Points, in no order, along strands that fork, close into loops and pass close to each other.
Two points are linked if the straight distance between their rows is under 48. Some points are linked to none.
k665: [ -4   3   0  -3  10  17  26   4  -4 -10   3   7   7  -3   6   5  -3  -4
  -9   6]
k711: [ 10  16   3   8  -5  -1  -4  27  11  15 -28  -1 -10 -10   0 -18  26   7
  -6 -18]
k576: [ -6 -12 -28   5   2  11   0   7   9  -7  -4  25  14 -25  -9 -23  11  -6
 -13 -11]
k493: [ 40  19  -5 -10  -9   1  -4 -13   6   9  -3  -1 -12  10 -13  -7 -15   8
 -23   2]
k951: [ -8  -4  -2   1   5   9  14  10  33   2  29   3   6   0  -9 -13  -7 -27
  13   4]
k147: [ 17  12  15  -4   1   9  28 -32   0  -8  -2 -14   3 -17  -6  -6  -7   0
 -18 -12]
k74: [  7   9 -16   6   7  18  -4 -26   5  -8   6 -17  -7   6   0  32 -10  10
   5   0]
k565: [-17 -25  -3   4  13  -7   3   6 -24  -3 -13   9  10  -5   2 -13  11  19
 -11   2]
k474: [ -3  14  14  21   2   1   3  28 -20   2  -1  17  13  11  24  12  11  -5
  23  -5]
k389: [  1  -3  -2  -2  16   1   1  11  23  33   8  -2  -1   7  17 -29  25   2
  14 -17]
k846: [-14 -23  10   9  -2   6   7  19  -7 -10   6   5  14   5   4  -8   3   0
  18  13]
k662: [  0   4 -15   9  10   9  -1  15   0  10  -9 -10 -16  19   9   0  10  12
  -3  -8]
k594: [-19 -23   4   2  -1 -10 -10  -1 -16  -6  -9  15   5  -8  26  -4   8  -1
 -18  -6]
k880: [ -6 -13   8   8 -33  21  17 -28  -7 -30  -4   2   5   5 -14  12 -12  -9
  12   7]
k539: [  6   1   7  12 -26  -9 -11   5 -16 -16  21  12   6   5   5  14  10   5
  11  -3]
k740: [  4   8  16  -6  -2  -9 -22 -29  -9   6  -1 -29   0 -13   1  18   6  32
   5   2]
k817: [ -5  13  16   2   6   3  36  -9   1   4  -6  -7  -1 -12   7  -3   0 -13
 -21  -4]
k835: [  4   8   8   4   8   6  -6  22  -2  16  -5   3   7 -19   4 -17  20  13
  14 -15]
k344: [ -2  11  14  -4  -3  -9 -10   8 -18 -11  10  20  -2  -1   8   9   5  -5
 -23  10]
k516: [-23 -19  16 -15   5   1  -9   8 -10  -8  -9  -2   8  -5  23  -4  18 -21
  -8   5]
k589: [  9  -3  11  -6  -1 -13   3  32 -27  -3  -1   9  15  13  21   5   8   2
  21   7]
k96: [  6 -19 -34 -14   9  22 -10 -39   6   1 -22  -5  -6  -8 -25  -2  -4  12
   0  -5]
k874: [  3  -4   9  18 -17   7   4   0  34  14  -9  -4 -19   9  -3 -19 -13 -16
  -7 -18]
k602: [-22  -4 -20  -6   5  24   5  -5  19 -20   7 -18   5  -2   4  14   0 -20
   3   4]
k119: [ 13  -3  -2   8   3   6   3  13   6  20  -8   6  -2 -14  -3 -41  12  20
 -19  -2]
k607: [ -2   5  -9  -7 -13  -5  10   7 -13  -6 -32  -1  -5   4  -7   7 -10  -2
 -18 -10]
k703: [ 25  15 -22 -25  10  -2  13 -16   1   5 -10   6 -20  21 -14   4 -22   1
 -22   8]
k70: [-14  10   4  -3  17   0  24  11   0  -4  -6 -15   1 -20 -10   5  19  12
   8  -7]
k188: [-16  14  13   4 -18 -26  -7   3   2   4  -4  -9 -10  -3  15  19  -1  -2
   4 -12]
k85: [-22  -1  24 -10  14  -5   8  18  -4 -17   4 -14  13  -6   7 -16   3  -6
 -18  34]
k172: [ 11   8 -12  -6 -13   2 -29  -2   5 -12   5  15   0 -29  -9  19  -5   2
  23  -4]
k226: [-22 -10   7  -8   1 -20 -15  25  -2 -11  19  14   1   2   8   3 -18  -3
   2  26]
k257: [ 32   2 -10   2   1  16   4 -32  -4  -4   6 -16   1  16  -6  20  -2   4
  20   8]
k212: [  8 -12  20 -21  -9  -6 -18  12  10  -3   1  -7   6 -13   1 -23   9 -23
 -20  18]
k459: [-15   8  26  15   2 -11   9  10  -6  12   1  20  -9 -19   7 -14  -1 -12
   1   0]
k190: [  7  13 -18 -22  -3   0  11 -13 -20   4 -25 -12 -16  14 -22   9  -8  -3
 -16   4]
k477: [  3  12   3  -7   8   1  25   5  -4 -12   4 -11   6  -5   4  17   2   2
  15  -2]
k26: [ 12  13   3   5 -31 -17  -3  -8  -9 -10 -11  12  -2  11 -11  28 -16  -2
   9  -3]
k876: [-13   2  -1   1  12 -10   3  37 -23   0  -3   9   6  15  19   6  -1   2
   2  22]
k366: [ 13   9  -2 -17   7   3  -2 -38   7   7 -14 -15   2 -12 -17   4   1   9
   8  -3]
k843: [ -7  -4  18 -25  15  -7 -22  19   2  -7   6 -14  14  -6   3 -21  19  -7
 -16  30]
k160: [ 17  30   2   0 -22  -7  -5 -14  -4   8 -21  -4  -8  17 -18  23  -4  -4
  -2 -12]
k612: [-19   3  -3  15  11   2   8   7   0  13   2   5 -20  14   6  -1 -13   8
  -9  -2]
k779: [ 11  -4   5   8 -13  14  20 -16  30  12   3 -16  -3   8 -16 -15  -9  -4
   2 -12]
k564: [  6  18  -7 -12  -7 -19 -33  -9  -2   0  -8   8  -9 -12   2  25  -3  -2
   8  -8]
k949: [  0  -1  13 -10   4 -15 -25 -23 -21   1  14  -6  -4  -9   6  13  -5  29
  -7  18]
k505: [ 20  13   8  24 -19  -1  -7  -9 -12 -25   4  14  -2   5 -10  29   1  -6
  18   1]
k206: [-11 -16  -7 -12  -8 -26 -15  23  14   5  15  23   4   3  -1  -6 -20 -20
  12   8]
k310: [ -7  -8   0   6  13  11  -3  22   6  20 -17  -9   5  16  14  -7   6  -7
   4   2]
k374: [  9  10  -6 -18  13  -8  -5 -33  -4  10  -3 -17  -9  -8  -2  20  11  27
  19 -16]
k727: [ 13   0   7   9   0   1  -6   8 -20 -12  32   6   6  32   7  14  -6  -7
  -1  18]
k438: [ 20 -15 -34  -9   7  -3 -23  11  11   7  14  10  -5   7  -5   1   5   6
   6 -10]
k44: [ 23   8   7  -4  -1  15  19 -33 -13  -9   2 -10  11   8  -6  12   1  -5
  -3  -2]
k469: [ 25  -8 -21  -5   4   8 -22  16   9 -11  25  14   4  21   7  -4  -2  -2
  16  -1]
k7: [ -1 -20  10   2 -25  17   6   2   0 -19  -4  -7   7  15  -7  -1  -4  -7
  14   5]
k825: [-27   0   7 -12  24 -13   9  26 -13  -3  20   0  13   8  13   4 -17   1
   6  27]
k41: [-20  21  29  23  -5 -24  15  -4  -2  17  16  14 -16   3   4  -2 -15  -6
  -7   0]
k205: [ -3  -5  22 -12  -2  -4   3  18   1  -3 -13  -2   8 -14   8 -16   8 -22
  -8   0]
k404: [ 10  17   8  14  -3  12   7  -1   0 -22  22  -7   1  22   6  18  -5   2
   2  19]
k775: [ -7 -10 -12  19   5  23   3   6  12  -5  16  -3   3  25  16   7   3  -4
  20   5]
k419: [-11 -14 -18  -6 -18   2  -9 -20   2  -2  -2  -3   1   2 -18   4 -11   2
  13  -6]
k776: [-19 -27   3  19  -1   4  -2  16   7  22 -19   4   2   7   0 -24   3  -3
   1  -1]
k929: [  9  -1  11  -1  -1   0  12 -10  30   2  23  -3   0 -11 -12 -11  -7  -5
   9 -13]
k437: [ 11   0   7  14   3  17  -2  16  13  -5  13 -18  -7  25   5  11  -8  -2
   8   3]
k990: [ 16  -1  -8  11  -7  -1   2  -8 -15  -6   5  14  -7   8   8   3   2   9
  -3  -5]
k447: [ -3  17 -13 -15  -3 -13 -20  -7 -14 -10 -14  -9  -1 -24   1  18  15  12
  -7  -7]
k324: [-10 -25 -14  -5  11   6   4  10  -3  -7  15  -4  18  16  15   4   9   1
  21  11]
k320: [ -4  12  -4  -6  30   1  -2   8  -6  32  -9   4   0  -6   5 -26  26  -3
  15 -23]
k749: [ 10  10  -2  -3 -14   4 -10   0  17 -13  12   1  -2 -18  -9   2  -4  -9
   3  -6]
k885: [-20   0  16   5 -17 -16   6 -15   1  -3  -4 -10  -4 -18  -7  14  -8   6
  -6 -11]
k941: [-26 -25 -27   7   5   1  -2  -1 -10 -13 -17   9  10 -15  -7 -20   6   7
 -12  -3]
k782: [  0 -10   3   9  -8   2  18   3   8  17 -13   8  -5   3   4 -28  -5 -14
   1 -16]
k710: [  4  -4 -16   2  -2 -10 -10  11  10   6   3  -4   0 -23 -13 -22   9  21
  -6  -8]
k214: [  0 -22 -24 -14  -1   2 -20  -3   3  -9   3   6  10  -3   0  -3  -1  -5
   7   0]
k939: [-36  -4  15  -1  18  -2  10   8 -12  10  -4  -4   5 -11  13 -11  -2  -2
 -11  19]
k39: [ 16 -26 -28  -1  -7  15  -5 -23  -1  -7  -2  -1   2  -1 -28   5  -1  14
  16 -10]
k836: [-10  12   4   8 -18 -13  13 -18  18   7  -7   3 -15  -5  -2   9 -16  -5
 -16 -25]
k668: [  5 -10  -5   0  20   6  10   9  36  25  22   0  -2  10   0 -25   8 -16
  14  -2]
k795: [ 10 -16 -23  13  14  20   1  10  15 -12  30  18  11  17   9   1  -8  -6
  17   8]
k733: [-18  22  13  27   6 -12  12   6  14  24   5   0 -16  12   5   3   0   2
   0 -14]
k101: [  4  -3 -21  -3   8  25  -1 -17   0 -11  -3 -14   1   5  -7   3 -12   1
 -15   2]
k139: [ 15  -5   9 -23  15 -10   0 -32  -8  11  -8 -27   8 -23 -23   1   0  24
   9  13]
k230: [ -6  10  10  -2  -4 -11 -15   2 -10 -12  27  18   5  17  11  18 -12 -23
 -12  21]
k418: [-15  -8   5   4  -5  -8 -27  -3  -4  -9  -1   9  -2  -2  14   8  -4 -11
 -25   5]
k399: [ 22  15   4   8 -12  -2  -7  23 -10  14 -13  15 -12 -10  -1 -22  11  22
 -15 -14]
k928: [  2  23   5  16 -13 -22  -1  12  14   6  -2   0 -11  15   5  13   0 -10
  -5 -11]
k350: [  6  -3  12 -18  10  -3 -16 -32 -15  -7  -4  -4  -5 -31 -15   7  -2  27
  -6  22]
k227: [-11   6  19  14  -4 -10  12  18   1   9  -7  11   7  -6  15  -3   0  -4
  26  -6]
k25: [-10 -19 -34 -11  21  16  -5 -28  12  -4 -15 -20  -1  -1 -21  -8   0   1
 -23   0]
k457: [-21  -5  17   6  17  14  13   9   5   8  -9  -3  12 -16   7 -14   8 -22
   3  10]
k693: [ 20  -7 -11  -6  -8   0  17   2 -21   1 -17  -3   0   4  -6  -7  -1  16
  -9  -5]
k371: [ 21  26  -5  -1 -13 -14   8 -14  -6  11  -3   8 -18   5 -14   7  -7   8
 -17 -11]

A fork is a point with three links, a tip a point with one. Leave the first point through the second and follow the links. Name the first fork or tip that comes.
k101; k25: k775
k206; k226: k733
k214; k419: k70
k733; k41: k206
k710; k119: k929

A piece is all that can be reached along the links. How many separate loops has the piece of each point below (a circle has one, a figure eight two, a Y none), and how many tips (points with one link)?
k7: loops 1, tips 3
k366: loops 1, tips 0
k459: loops 0, tips 4
k190: loops 1, tips 0
